Points on a hilly landscape, in no order, each with its height.
From any point a ball rolls to the lowest of the 2 points nearest to it. It stops when none of these is lower. Distance is the straight distance between rows; heights are no part of it.
Tif: [119 152 115 138 193 101 151 146 158 125 140 132 151 159 187 143 160 148
 173  99 134 111 116 108 123 142 146]  h=5.85
safa: [150  92 131  73 183 117 112 146  98  58 148 177 160 102 158 124 112 103
  82 167 149 140 132 135  94 113 121]  h=2.62
Pab: [108 131 102 116 144 173 180 105 162  68  79 145 166 160 140 127 133 127
 102 142 171 115 123 118 123 181 104]  h=2.33
detas: [131 135 119  90 138 158 115 122  84  68 119 172 140 111 129 106 118 134
 100 179 128 151  97  93 140 164  85]  h=0.91
kam: [125 117 119 125 144 152 118  96  99 110 149 155 122  92 148 140 119  72
 149 158 130 135 132  98  88 144 114]  h=5.61
rem: [ 80 188  94 100 149  96 159 115 179 182 146 132  94 157 185  81 158 206
 113 146 118  66 106 141 173 105 135]  h=7.00
div: [ 93 196 118 129 114 125 146  78 175 101 104 151 119 134 177 101 158 100
 139 125 110 124 151 139 119  67 141]  h=4.94
vugig: [125 128 114 121 141 149 137 100 165  93  97 149 170 100 158  91 135  93
 133  98  99 145 173 139 111  59 119]  h=6.44
tetu: [104  19 120  95 152 106 119 112 166 136 126 109 163 143  98 157 110  88
 132 129 155  98 154 125  88 102 176]  h=2.13
Gep: [155 131 139 107 153 100 116 130 105 103 136 134 121 130  94 164 134 125
 104 194 163 155  94 143 129 186 158]  h=4.97
nevem: [141 159 168 141 116 109 125 127  67 179 151  93 112 110 131 163 128  87
 108  90 126 145 108 120 112 191 170]  h=6.18
fami: [129  69 140  72 129 159  78 142 101 153 140 142 126 133  87 145  86 126
 131 118 119 136 123  71 151 134 115]  h=3.55
kos: [169 206 142 130 119 117 128 179  59 106 149  91  94 103 175 142 140 114
 125 140 158 141 119 135  81 128 132]  h=3.79
luf: [160 104 108 141  86  88 181 112 117 205 119 104  78 116 135 120 119 198
  78 190 167 116 120 111 197 143 105]  h=1.52
losi: [137 109 139 158 121 161  73 156  88 138 173 174 156 121 117 108 114 120
 124  59  91 131  89 125 122 139  64]  h=2.80
Binu: [112 142 107 111 103 101 154  72 151  81  85 145 100 171 103 122 118 149
  93 202 172 104 105 146 167 151 145]  h=4.13
nule: [134 117 135 130 149 116 130 132 171 115  94 104 151 141 120 140 140 142
 173 116 111 121 142 148 141  83 179]  h=5.35
vikar: [ 91 161 107 122 152 114 143 109 179 119 101 121 121 159 175 113 148 120
 175 109 111  97 156 122 137  75 152]  h=4.83
luk: [129 192 125 111 111  73 131 146 103 156 138  67  87 117 212  92 144 170
 110 171 115 117 140 145 117  94 111]  h=3.93
vuva: [130 139 114 139 121 168 134 133 118 117 103 130 140 116 131 124 138 120
 175  97 100 131 135  85 125 103  93]  h=2.74
Gobe: [114 131 145 139  98 173 131 101 120 139 129 123 109 118  45 173 130  92
 129 172 172 175 144 135 121 187 177]  h=2.94
Pigu: [160 149 139 104 128  78 112 155  67 144 166  84  79  83 170 164 127 108
 114 126 152 151 114 143  74 135 174]  h=4.33
bivum: [130 140 110 160 132 146 127 154 140 160 119 119 142 138 149 110 134 143
 197  62  83 106 142  88 138  95 111]  h=3.21
povaz: [183 128 162 151 142  90  98 203 114 152 158  89 146 121 130 139 131 146
 115  58 100 144 113 187 131 119 188]  h=1.98
mazo: [134 159 124 119 135 131 112 129  74 126 154 127 116  82 183 119 128 114
 177 132  92 123 133  78  92 103  93]  h=2.32
Kube: [ 95 176 109 124 107 142 138 161 138 190 102  66  69 159 123 139 142 156
 204  93 119  74 165  73 148 126 132]  h=3.35
sinup: [144 172 139 149 106 161 157 130 170  90  97 145 165 119  73  93 162 135
 112  98 112 180 148 177 162  74 128]  h=4.10
Pup: [160 127 165 172 128 108  85 176 123 136 156 137 150 133 100 124 124 129
 119  44 109 139 105 202 131 123 138]  h=2.28
Zif: [155 108 158  97 138  99  93 168 103 173 139  81 131 126  91 148 132 139
  84 107 122 162  99 144 156 173 181]  h=5.49
pubir: [149  80 149 116 153 160  79 172 114 126 146 159 176 124 110 107 111 129
 119  85  99 157 106 107 143 126  85]  h=2.12
luvav: [118 116 147 162  96 130 114 134 108 182 122  85 126 175  75 153 105 131
 139  42 125  98 101 134 155 191 159]  h=4.52
kivig: [122 162 137 173 116 175 159 114 126  99 148 140 135 103  95 153 152  93
 132 159 149 187 165 143 108 150 139]  h=3.54
lapep: [134 196 133 104  86 155 120 117 129 110  87 120 121 127 101  88 150 167
 116 132  92 147 114 124 163  91 112]  h=4.32
gonot: [111  89 151 123 141 139 130 103 102 146 151 142 167 129  96 165 106  57
 118 108 157 140 124 106 103 178 159]  h=4.99
ror: [132 194 149 124 107 121 136 136 159 106  71  91 120 153 108 117 161 139
 131 144 127 160 129 157 151 113 163]  h=3.70
Norol: [ 88  92 103 127 116 103 150 100 142 180 133 111  49 146 138 167 106 155
 185 151 139  53 142  94 137 145 144]  h=2.82
lal: [ 91  96  71  82 156 115 181 108 189  90  89 133 122 165 168 145 123 170
 123 133 155  42 140  99 128 148 104]  h=0.99
sutup: [127 120 174 151 145  88 143 117  88 166 153 106 146 138 125 166 113  82
 107  61 130 133 110 143 125 177 189]  h=6.33
kiga: [115 149 112 153  98  99 168  69 182 174 131 129  93 130 180  85  93 137
 123 137 122  89 126  97 171  54 136]  h=5.11
bar: [178 100 128 151 130  71 172 109 105 165 170 144  95  76 173 108 104 154
  92 191 139 124 124 130 168  91 117]  h=0.81
Lom: [111  92 141 158 115 149 102 119 101 160 154 136 153 158  94 139  98 100
 149  38 104 105 100 116 131 162 116]  h=2.76
Sinep: [141 173 157 155  92 160 147 124 116 137 127 105  97 105  65 151 156 102
 128 158 152 197 158 154 121 151 155]  h=3.28
fep: [124 127 128 202 127 158 163 124 164 115 157 153 163 110 130 148 143  74
 152  74 140 160 173 175  79 109 128]  h=6.80
mamo: [131 145 134 175  97 186 118 152 114  93 114 146 153 156  82  97 136 167
 115 118 124 145  83 144 160 170  66]  h=3.23
lopir: [107  75 128  80 128 115 119  86  89 164 148 126  96 131  81 188  87 106
 127 144 146 106 103  84 135 189 153]  h=5.66
genez: [113  93 122  83 138 128 136 111 197  68  68 132 191 146  96  92 125 138
  94 135 126 131 149 155 141  58 144]  h=5.01
nufe: [169 175 157 125  95 123 107 170  69 149 140  89  96  80 139 154 136  93
 109 109 151 168 136 154  80 138 150]  h=4.09
Mifo: [106 123 114 107 140 125 145 121 144 146 119 104  97 136 147 126 133 192
 170 144  90  85 128  99 150 106 132]  h=3.52
Pimul: [120 133 137 147  71 141 127 141 122 165 108  90 107 149  56 174 117 125
 157  80 146 117 120 108 148 194 171]  h=4.78
vel: [185 105 122 148 115  79 186 101 103 191 138 112  91  91 143 111 104 147
  80 204 164 147 135 116 194 118 131]  h=1.12
maka: [109   7 102  99 148 121 138 116 187 115  79 103 151 130 107 136 104 100
 118 136 155  65 169 123  86  89 138]  h=2.44
rileb: [150 188 130 120 155  88 146 152  93  95 153 124 110 120 197 138 149 141
 127 152 142 121 110 129 102 125 141]  h=3.47
vibu: [ 87 113  83 100 134 126 163  85 153 103 103 139 103 160 163 137 119 134
 163 156 137  76 126  87 128 141 103]  h=1.35
zabi: [164 133 158 115 112 145  84 155  68 173 164 131 111  79  91 128 128  87
 134  96 106 168 132 104 120 114 110]  h=3.03
kotar: [155 120 158 109 118 118  86 127  64 148 169 138  68  87 131 106 103 102
 115 190 108 154 143 118 124  84  95]  h=4.27
Maf: [167 167 149 160 128 106 109 178  89 137 162 113 134 122 152 143 134 128
 124  91 131 136  83 120 112 171 136]  h=6.41
Fufef: [113  88 127 183 129 120  89 136 157  99 136 142 200 182 114 130 152 124
 132  61 129 109  96 201  89 143 124]  h=8.54
sepe: [144 131 137 135 136 165 127 139  80  93 170 167 133  69 152 133 118  80
 129 115 137 160 135 114  76 120 108]  h=5.90
tuduk: [171 156 162 176 106 137 126 174 121 141 133 118 126 106  77 130 153 117
 115 103 122 188 139 189 134 127 142]  h=1.43
lilim: [143  85 141 129 170 132 124 147 137  93 140 155 204 130 128 139 127  96
  96 125 174 148 106 129  89 170 127]  h=1.49
palo: [108  78 130 151 121 157 138 141 168  97  99 129 194 158  72 146 126 107
 117 115 189 130 122 138 113 177 142]  h=8.17
Pufo: [117  57 135 124  91 135 111 107 119 153 112 124  64 115  92 112  71 132
 158 161 112  91 150  94 169  91 118]  h=3.06
vobi: [116  50 119  77 125 179 108 131 126 106 100 144 137 119  93 128  87 106
 121 150 141 102 150  81 121 146  84]  h=4.84
lovop: [124 117 142 196 106 158 134 143 127 150 183 168 136 104  73 132 125  97
 127  77 113 176 143 188 111 107 102]  h=4.28
ful: [165 104 155  98 133 104  77 184 121 169 119  62 120 112 105 140 141 174
 114 130  93 157 112 150 161 138 161]  h=5.72
bolol: [145 102 165  89 129 159  77 140 122 151 151 182 135 124  72 135 109  91
 107 139 117 183 163 113 111 114 120]  h=5.00
Teved: [115 156 128 105 116 126 153 114 147  57  71 140 141 166  87 130 141 161
 103 180 163 133 106 141 160 162 160]  h=4.39
mige: [ 90 139 111 123 118 122 138 119 142 180 112  80  66 151 142 154 136 126
 206 127 130  86 156  86 132 127 146]  h=3.10
nuza: [149  82 152  95 168  85  82 131 113 126 174 160 109 112 125 141  97 114
  99 187 132 134 133 139 120 113 144]  h=1.83
soki: [157 142 133 163 135 156 133 171 104  59 145 190 162  99 157  98 122 115
 115  79 120 153 129 174 108  85  90]  h=8.91
rele: [128 131 140 134 119 128 106  84 101 133 146 140  84  82 141 140 114  63
 160 172 132 146 151 127  87 106 143]  h=5.84
Puza: [106 183 107 133 105  95 139  79 186 130 139 137 111 138 196  82 124 127
 117 141 103 106 128 128 138  55 137]  h=5.02
fik: [118 116 137 187  85 163 137 125 147 148 136 128 134 146  35 160 127 113
 139  93 163 154 132 171 139 167 156]  h=2.14
Gumun: [144  53 156  74 166 136  67 172 140 129 133 157 172 131 108 122 111 138
 112 116  96 144 135 109 139  81 111]  h=1.40
Beni: [112 234 114 141 127 137 136 171 114 145 119  98 119 174 159  83 169 160
 134 123 144 104 110  74 168 168  80]  h=5.86
gevef: [147  83 147  78 169 122  83 143 108 108 164 181 155 120 119 147 101  94
  86 162 145 158 134 115  95 133 129]  h=2.24
vegar: [123 149 103 119 131 108 139  76 111  99 152 158 107  95 211  91 115 131
 115 158  96 112 117  99 113  85  92]  h=1.76
ruv: [111 176 120 130 192  80 156 153 147 149 163 117 108 143 214 134 175 148
 176 127 126  96 138 127 108 104 165]  h=5.98
gor: [101 153 117 127  94 138 153  75 135 107  86 133  83 152 102 130 125 123
 130 210 156 129 126 133 140 156 141]  h=3.88
Saka: [140 108 124 119 137  78 121 117  96 185 171  94  75  97 163 146 128 152
 140 174 119 113 113 123 126 141 136]  h=1.57
popu: [115  87 149 134 141 164 133 106 117 148 176 174 177 121  98 153 104  40
  81 109 148 166 163 127  78 160 143]  h=4.73
gul: [128  94 147 116  96 135  93 107 116 148 105 124  82 121  88  82  84 128
 125 184  97 136 146 118 178  72 112]  h=3.62
vazaz: [119 161 128 142 106 151 135 175 126 126  86  99  99 171 103 135 126 170
 165 102 138  93 110  81 176 189 120]  h=5.39
gifer: [122  70 154 132 124 154 104 141 135 148 125 132 164 141  72 150 111 107
 150  55 125 120 125 109 136 133 134]  h=2.20
kobin: [110  70 117  94 144 157 110 106 131 118 131 150 141 123 105 143 100  80
 136 148 143 136 141 102 101 139 122]  h=5.29
Fud: [126  73 153  85 123 156  80 130 146 148 119 152 127 128  55 133  99  89
 139 142 119 161 176 124 132  81 129]  h=5.30
bemov: [115 129 138 151  84 172 145 113 148 122 104 118 124 140  39 173 124  98
 160 129 184 139 144 133 126 182 174]  h=2.57
legak: [141  85 111 137  86  96 158 113 107 186 125 117  60 115 121 130  90 181
 126 192 150  81 113  94 181 151 103]  h=2.01
sumim: [122 145  83 127  99 100 148  53 127 139 147 157  95 116 198  81  98 138
  97 171 118 103  91  82 152 100  83]  h=1.48
rovo: [131 141 123 117 141 109 120 121  90 155 160 115 102 105 174 148 137 146
 158 170 114 112 117  82 106 137 109]  h=1.93
mezo: [119 115  73 125 155  90 170  59 146 116 149 174 125 145 203 130 136 167
  94 177 152  80 120 120 134 136  98]  h=0.93
gapeb: [111 225 108 112 151 116 146 166 149 124 111 103 126 173 161  97 172 177
 121 117 131 116 105 105 175 141 121]  h=6.04
ruf: [100  75 100 110 157 118 150 124 171 110 106 112 155 147 151 140 134 154
 167 118 118  90 146 116 129  94 153]  h=5.52
fozel: [139 153 141 187 105 122  86 152 103 162 154 126 125 149  89 129 143 136
 132  59  93 130  96 204 114 153 108]  h=2.63
Nol: [ 88  41 105 110 117 118 166  89 186 117 100 143 120 122 145 111  84 182
 126 143 117  43 150 117 163  92 125]  h=3.00
simaf: [122 166  77  92 133  98 141  65 153  69 125 174 130 143 190 106 130 147
  72 174 131 114  91 127 123 121 107]  h=3.07
kig: [125 101 154 160 121 168 124 118 118 144 189 181 150 110  86 147 114  68
 101  68 138 168 157 155  96 130 111]  h=4.51
Baziz: [146 141 132 123 161  54 147 110 139  88 136 133 117 124 185 125 135 152
 113 165 136 122 124 174 121  80 162]  h=6.23
bos: [140 141 132 152 129 134 137 124 152 115 109 136 148  93 120 116 150  88
 178  94  92 156 180 152 110  53 136]  h=6.32
letef: [103 101  63  92 146 102 176  66 173  93 111 154 135 168 174 131 126 171
  79 163 166  57 122 122 137 140  96]  h=0.70
Kalob: [134 116 110 122 166 129 152 121 149  82 113 147 180 142 158 133 136 116
 125 144 169 122 110 109 107 184 117]  h=1.94
nokad: [106 125  95 154 106 216 168 111 142 103  98 145 134 126 111 132 133 111
 144 105 133 129 156  87 121 155  79]  h=7.31
lig: [160 161 137 114 134  85 114 129  89 112 125 114  85 119 147 145 145 127
 112 200 150 154 104 148 114 164 140]  h=4.72
vubag: [111  40 123 112 174  70 114  91 158 142 147 130 143 132 129 169 112 107
 138 161 161 107 134 142 102 121 180]  h=1.82
rof: [166 147 124 105 118  55 115 152  71 134 156  90  68  96 177 150 138 150
  92 196 152 141 115 160 104 152 132]  h=4.93
beduz: [146 144 150 190 105 149 123 153 140 127 130 124 146 143  74 138 146 128
 134 112 144 171 108 177 137 165 141]  h=1.75
buzom: [126 153 138 190  88 114 106 142 103 211 128  65 116 173 103 141 130 129
 128  52 103 111  94 153 129 192 146]  h=4.29
Dib: [135  70 118 123 170  72 120  98 124 115 158 148 124 114 149 138 110 105
 129 192 145 125 132 139 116 124 134]  h=1.50
Sare: [152 135 144 102 161  68 134 136  76 146 178 109 114 111 153 190 131 110
 103 117 147 129  95 134  96 177 191]  h=4.57
suder: [ 87 121  99 110 121 145 158  60 215  94  73 127 142 151 142 107 132  99
 129 120 128  94 173 136 113  71 132]  h=4.59
riz: [148 163 142 129 103 152 107 155 113 138 102  90 123 119  91  97 151 153
 144 117  90 154 129 118 168  94 108]  h=3.92
Defi: [154 103 171  96 154 102 102 145 111 134 149 125 150 142  88 165 121 129
  93 138 152 156  88 135 135 183 167]  h=5.24
Lag: [149  85 120 145 151  80 136  92  97 147 171 152  98  96 180 128 102 118
 127 185 135 117 114 112 138 120 110]  h=1.16
Taliv: [117  96 118 137  95 105 147  98 127 160 119 110  57 133 134 130  82 145
 166 173 129  72 137  88 158 120 117]  h=2.50
bosub: [116 162 116 124 136  96 151 123 127 163 140 105  91 131 183 104 144 186
 135 164  94  90 129 127 143  86 116]  h=3.76
Nuvol: [142 201 132 106  99  97 125 139 100 118 106  82  88 111 166 117 155 134
 100 186 142 149 130 146 114 142 120]  h=4.49
zuda: [129 175 129 175  88 107 100 185  97 201 142  55 119 163 145 131 145 140
 115  74 125 138  99 144 117 205 140]  h=4.07
peno: [139 127  99 151 143  88 194  64 141 153 169 179 107 124 222 114 138 155
  99 162 148  86 117 125 151  94 117]  h=1.11
tulo: [113 199 124 114 111 131 132  99  92 113 133 146 103  98 188  88 136 115
 133 144 100 122 134  96 106  79  92]  h=1.86
bekap: [117  94 108  76 122 124 113  84 186  70  98 143 165 132 130  81 107 152
  74 146 102 123 116 141 151  70 118]  h=4.81
Zan: [165 178 149 137 119 123 134 141 161  94  70 116 155 136  92 101 164 162
 111 108 107 167 124 171 170  92 163]  h=3.89
pev: [ 93 129 137 177 119 130 101 105  99 155 168 143 143 159 104 135 139 113
 138  40  77 107  89 184  93 161 110]  h=2.99
musi: [128 220 120 112 118  84 130 191 108 163 126  55 100 130 209 121 160 150
 125 130 136 130 157 131 112 113 124]  h=4.11
gibov: [152 114 142 111 158 108 106 165 106 175 167 101 126  84 152 142 130 155
 154 106  86 119 113 117 118 119 161]  h=0.85
fabub: [ 92 179 100  98 180  97 166 159 159 187 135 110 102 149 190 104 181 220
 149 144 118  87 125 138 155 117 142]  h=6.93
Galum: [115 120 113 200 109 151 124 147 144 128 155 178 138 124  85 111 137 134
 152  72  93 158 123 190 108 107  66]  h=4.00
duz: [132 111 117 153 146 195 142 127 101 100 180 175 151  84 123 142 124  71
 106 137 145 164 149 107  81 169  84]  h=6.19
giku: [ 88 167  85  89 134 169 176  93 196  79  78 146 143 165 151 116 132 122
  97 111 159  86 139  98 123 162 107]  h=2.64
mudi: [121 114 131 185 131 126  99 142 121 170 163 120 155 155 136 134 113 135
 161  30  92 100 100 125 122 149 131]  h=3.14
Durof: [121 158 123 194 123 161 151 122 152 138 133 141 145 132 130 145 153  89
 188  78 127 147 153 136 102 125 119]  h=6.91
Bor: [167 153 139 142 125 110  99 188 122 149 116  63 131 119 130 131 146 162
 143 106 106 154 117 140 144 134 156]  h=5.94
giluz: [101 110 113 121 126 138 136  90 119 127 114 124  97 137 132 165 112 114
 181 158 141 105 126  83 118 157 124]  h=1.80
poman: [ 92 151 105 177 107 194 166 118 169 125  95 139 133 159 120 124 148 101
 180  81 134 124 157 106 123 138  95]  h=7.07
kis: [131 133 125 161 116 165 121 156 148  87  85 138 176 176  99 102 131 176
 129  93 124 122  99 140 167 141  94]  h=3.69
napig: [122 188 128 131 127 120 162 119 144  95  89 113 106 172 113 146 165 141
 130 175 185 145 110 134 152 182 147]  h=4.65
pogi: [154 144 148 127 152  99 122 141 137 111 121 115 120  97 153 120 141 117
 165 106  88 140 166 171 116  32 164]  h=6.24
zasen: [131  96 122 118 154 168 132 114 146  81 113 153 164  90 133 110 130  68
 104 140 115 147 169 135  87  92 104]  h=6.56
fasi: [130 136 108 119 151 144 138 119 134  94 112 140 171 119 178  97 134 141
 140 110  82 125 121  88 136 102  90]  h=2.21
Mufif: [108 132 128 148 118 176 158  81 147  83 109 148 132 115  86 132 137  86
 129 193 150 170 176 151 114 121 143]  h=3.81
vired: [129 129 137 109 132 116 114 108  80 172 154  97  99 114 106 170 114 112
 130 127 135 130  92  87 122 185 163]  h=5.96
suluf: [162 159 143 126 104 138  99 158  84 160 127  98 108  87 108 125 140 125
 159 117  90 161 138 116 125 105 110]  h=3.48
sepa: [162 159 139 150 137 118 110 167 108 111 134 120 149 133 135 118 135 158
 139 116 123 140  91 129 141 140 121]  h=6.20
Zaze: [108  99 118 182 103 198 154 132 153  93 119 144 163 150  80 138 130 116
 123 112 166 135 137 142 114 179 102]  h=7.94
raza: [122 182 115 157  86 126 112 193 110 212 110  39 106 167 124 139 147 155
 142  86 139 128 115 104 143 194 119]  h=3.86
vuk: [141 219 136 136  98 107 125 182 112 136  99  68 111 120 165 119 167 131
 118 131 140 163 156 151 114 128 130]  h=4.30
Zapiv: [152  98 125 162 154 157 120 162 145  81 131 159 198 118 152  92 134 115
 113  81 118 133 128 152 106 111  69]  h=8.77
Sef: [133 155 135 104 107 200 119 130  90  85 111 156 133 103  82  97 131 145
  95 171 118 172 110  93 153 140  77]  h=1.84
Lut: [135 198 150 150  87 133 145 142 129 126  96  91 101 110  98 126 179 120
 117 156 130 186 162 172 121 114 154]  h=3.49
Vam: [113  86 128 101 111 118 117 128 151  94  79 120 118 148  49 156 109 137
 134 166 172 106 144 141 143 144 173]  h=4.80
Pili: [116  30 134  62 130 171  91 161 136 131 116 157 157 148  68 140  79 126
 105 111 133 114 142  71 127 143 105]  h=4.23
fugol: [127 180 104  90 126 115 128 183 108 176 117  68 120 118 177 100 158 238
 111 155  91 118 116 112 156 132  99]  h=6.66
muteg: [134 144 110 124 135  89 133  77 120  90 133 160 112 133 165 111 122 134
  90 208 152 126  95 138 139 133 125]  h=3.30
riku: [158 142 147 143 145  67 139 145 136 118 138  96  94 100 182 126 130 140
 136 149 115 126 146 185 112  62 175]  h=6.14
Geka: [135  87 129 176 130 143  99 158 157 115 148 160 198 146 108 115 132 112
 128  59 121 134 124 186 100 113  94]  h=8.65
divo: [ 96  47  96 101 141 125 159  97 188  94  75 115 136 125 129 117  98 140
 117 139 136  46 166 115 119 101 124]  h=2.73
Mol: [ 93 104 109 120 102 175 153  64 171  88  66 137 127 127  98 113 112  94
 131 149 132 117 178 140 120  97 130]  h=4.40
Dume: [132 139 116 203 126 129 105 162 135 131 140 157 160 131 128 101 145 131
 174  40  80 128 123 177 102  93  87]  h=3.71
Bozev: [144 134 156 126 124 149 101 108  85 155 172 154  99  80 103 153 115  57
 129 138 129 174 165 124  88 116 152]  h=6.02
patez: [151 111 180 145 144 132  83 162  94 130 186 175 155 128 122 129 106  94
  85  65 123 151 119 153 114 133 123]  h=2.23
tivi: [120 154 115  78 103 152 116  93 156  77  93 142 146 119 117  80 126 153
 101 140  94 141 107 128 155  87 114]  h=4.58
kek: [126  68 161 101 120 158  99 132  99 179 145 143 140 139  59 150  83  94
 129  63 105 139 131  89 150 142 128]  h=2.85
vobu: [136 111 161 132 165  84 129 123 120 133 164 130 176 120 135 170 120  85
 123  85 149 138 118 147 103 146 202]  h=6.45
bap: [137 134 127 106 165 103 130 108 118  42 132 169 138 106 171 103 127 105
  83 167 132 138 125 155 105  92 130]  h=2.91
lil: [128 102 144 120 131 117 118 113 152 118  90 113 127 138  85 146 131 119
 143 166 145 153 135 147 132 132 171]  h=5.08
mosak: [127 180  95 135 111  81 171  75 134 162 176 153  97 120 221  88 125 167
  98 161 137  92 106 104 154  91  91]  h=1.26
Sovo: [116 188 102 141 119 133 125 194 134 194 110  57  96 178 123 128 150 172
 172  84 131  90 145  79 161 169 129]  h=3.61
som: [109  72 142 169 117 154 108 143 159 108 136 146 197 172  70 131 136 116
 101  86 169 126 101 183 107 160 124]  h=8.37
gimu: [119  92 124 109  98 107 130 106 159  84  65 130 108 154  68 119  92 151
 100 199 161 111 130 161 184 127 155]  h=4.44
koz: [120 117 133 121  88 153 123 157 131 136  91 100 109 139  73 164 116 149
 183 101 131  97 138  94 164 165 143]  h=5.07
furim: [126 183 120 161 112 164 126 160 105 151 118 108 114 174 138 122 143 150
 162 102 134 108 106  70 146 178  87]  h=5.64
Vem: [ 94 102 103 166  87 218 166 124 144 100 117 140 134 115  58 155 124 115
 139 124 159 140 172 104 125 166 103]  h=7.64
zilo: [137  93 132  93 173 117 118 156 117 142 169 147 147  88 169 136 137 177
 154 137  79 109 116 122 119 106 129]  h=0.39
Fisoz: [186 139 173 131 115 106  86 188 104 158 145 103 124 103  99 136 137 109
 101  79 117 180 134 178 133 119 169]  h=1.72
Davag: [134 154 139 140 155  77 136 142 134 152 158  97  92 110 209 133 149 142
 174 126 100 103 154 156 100  70 169]  h=6.06
noni: [129 119 118 130 117 112 132  76 112 112 116 152  99 137 111 116 109  98
 108 228 169 136 117 142 135 149 133]  h=3.59
gilog: [144 117 161 127 125 103 102 107 131 142 111 116  97 114  78 138 122  86
 135 175 133 167 155 167 130  94 172]  h=5.27
sufum: [161 121 183 112 135 133  91 157  69 165 180 155 123 106 112 136  96  80
  95  70 110 164 126 119 109 121 136]  h=2.58
Vimid: [146 166 122 102 140 119 120 176 115 127 115  86 126 136 146 110 160 211
 118 153 100 129  88 119 166 148 119]  h=6.43
sesiv: [118  42 136  85 192 117 104 146 149 128 151 141 171 101 142 127 121 146
 138 129  89 115 134 125 125  76 131]  h=0.84
rozen: [ 93  88  94  97 144 121 160  97 162 127 113 141 116 138 173 115 118 199
 136 141  96  72 121 110 149 101 115]  h=3.26
nonek: [126  94 126 126 142 136 142 135 184  82  57 126 186 141  88 116 139 128
 142 109 121 125 156 145 149  78 153]  h=5.16
Mured: [118  88  91 116 189 118 156 137 168 112 127 130 182 159 176 148 138 155
 161 106 133  93 123 103 117 141 128]  h=5.69
Zegu: [ 97  95 111 114  99 174 143  66 145  88  94 159 121 121  78 103  98  88
  99 202 144 140 172 149 128 108 130]  h=4.12
rodor: [145 109 149 136 110  99  95 116 104 159 133 104  78  95 133  92 105 117
 131 177  94 138 143 128 143  70 109]  h=3.99
rike: [126 104 124 160 141 177 156 109 160 104 129 143 169  92 115 130 142  55
 134 123 146 169 198 154  75  93 133]  h=6.70
tel: [133 104 115  92 162 150 124 128 119  74 112 159 169 116 152 112 122 142
 111 139 119 131 108  93 133 141  84]  h=1.63
napo: [ 94  75 131  95 131 138 131  85  97 163 136 125 135 132  91 181  83  76
 140  91 144 100 122  75 124 176 160]  h=5.34
Lev: [ 92 188  94  88 146 108 151 167 120 209 143  92  92 136 183  94 167 224
 127 154 111  88 128 124 144 125  95]  h=6.83
Pesum: [105  89 147 149 126 143  81 120  76 152 171 162 152 156 120 124 106 106
 115  42  86 113  91 146 111 164  80]  h=3.20
Nela: [153 124 169  93 112 161  65 131  86 148 147 154  88 101  80 129 102  94
 113 178 105 177 143 112 124 120 104]  h=4.64
kavit: [123 173 116 106 160 102 155 154 130 118 125 115 117 157 161 132 163 193
 136 156 132 114  94 109 164 156 128]  h=6.22
barok: [ 91 164 111 118 129 145 167  99 206  94  71 127 147 164 131 117 154 120
 159 106 131 124 158 138 142  91 158]  h=4.71
golen: [137  74 161 133 156 127 100 157 123 120 171 165 197 138 129 138 107  78
  93  81 148 138 119 137  97 138 134]  h=1.89
fotam: [135 166 138 126 110 180 126 145 102  81  99 142 141 141  96 104 134 159
 117 141 135 156  84  89 170 169  89]  h=2.61
diz: [127 188 142 138  91 154 151 139 109 119  93  99  92 138  82 147 160 133
 129 177 174 159 110 123 144 206 134]  h=4.88
tinam: [136 117 113 185 140 131  92 155 136 154 146 139 168 141 153 111 135 150
 187  32  71  95 114 128 122 100  98]  h=3.44
magu: [121 176 112 116 104 176 143  99 181  71  91 161 175 115 114  92 155 136
 113 102 107 158 126 142 136  80 120]  h=4.31
sabak: [147 161 138 130 164 110 147 150 116  51 133 158 149 114 185 127 135 123
 116 137 162 141 112 147 104 118 144]  h=3.17
lof: [142 123 132  96 134  85 118 157  80 194 168  70 104  82 168 161 133 162
 121 127 101 125 107 126 104 158 151]  h=1.27
badi: [104 170  85  84 137 138 151  81 170  68 104 151 148 149 184 105 140 136
  97 130 131 111 114 106 126 130 102]  h=2.87

Where does a ball stop that starts at each point below?
Vem | lilim
Mured | lilim
Nuvol | bar
rof | bar
lil | lilim
napig | lilim
Sare | bar
rem | bar

Call two points neighbours if one is among the 2 nearest of the other. Go from one point of each pair to the other, from neighbour to neighbour, staying as low as possible. Name the highest point that can't be avoided.
detas and gifer | tinam
lilim and detas | tivi
zilo and gifer | Pesum
letef and zilo | mazo
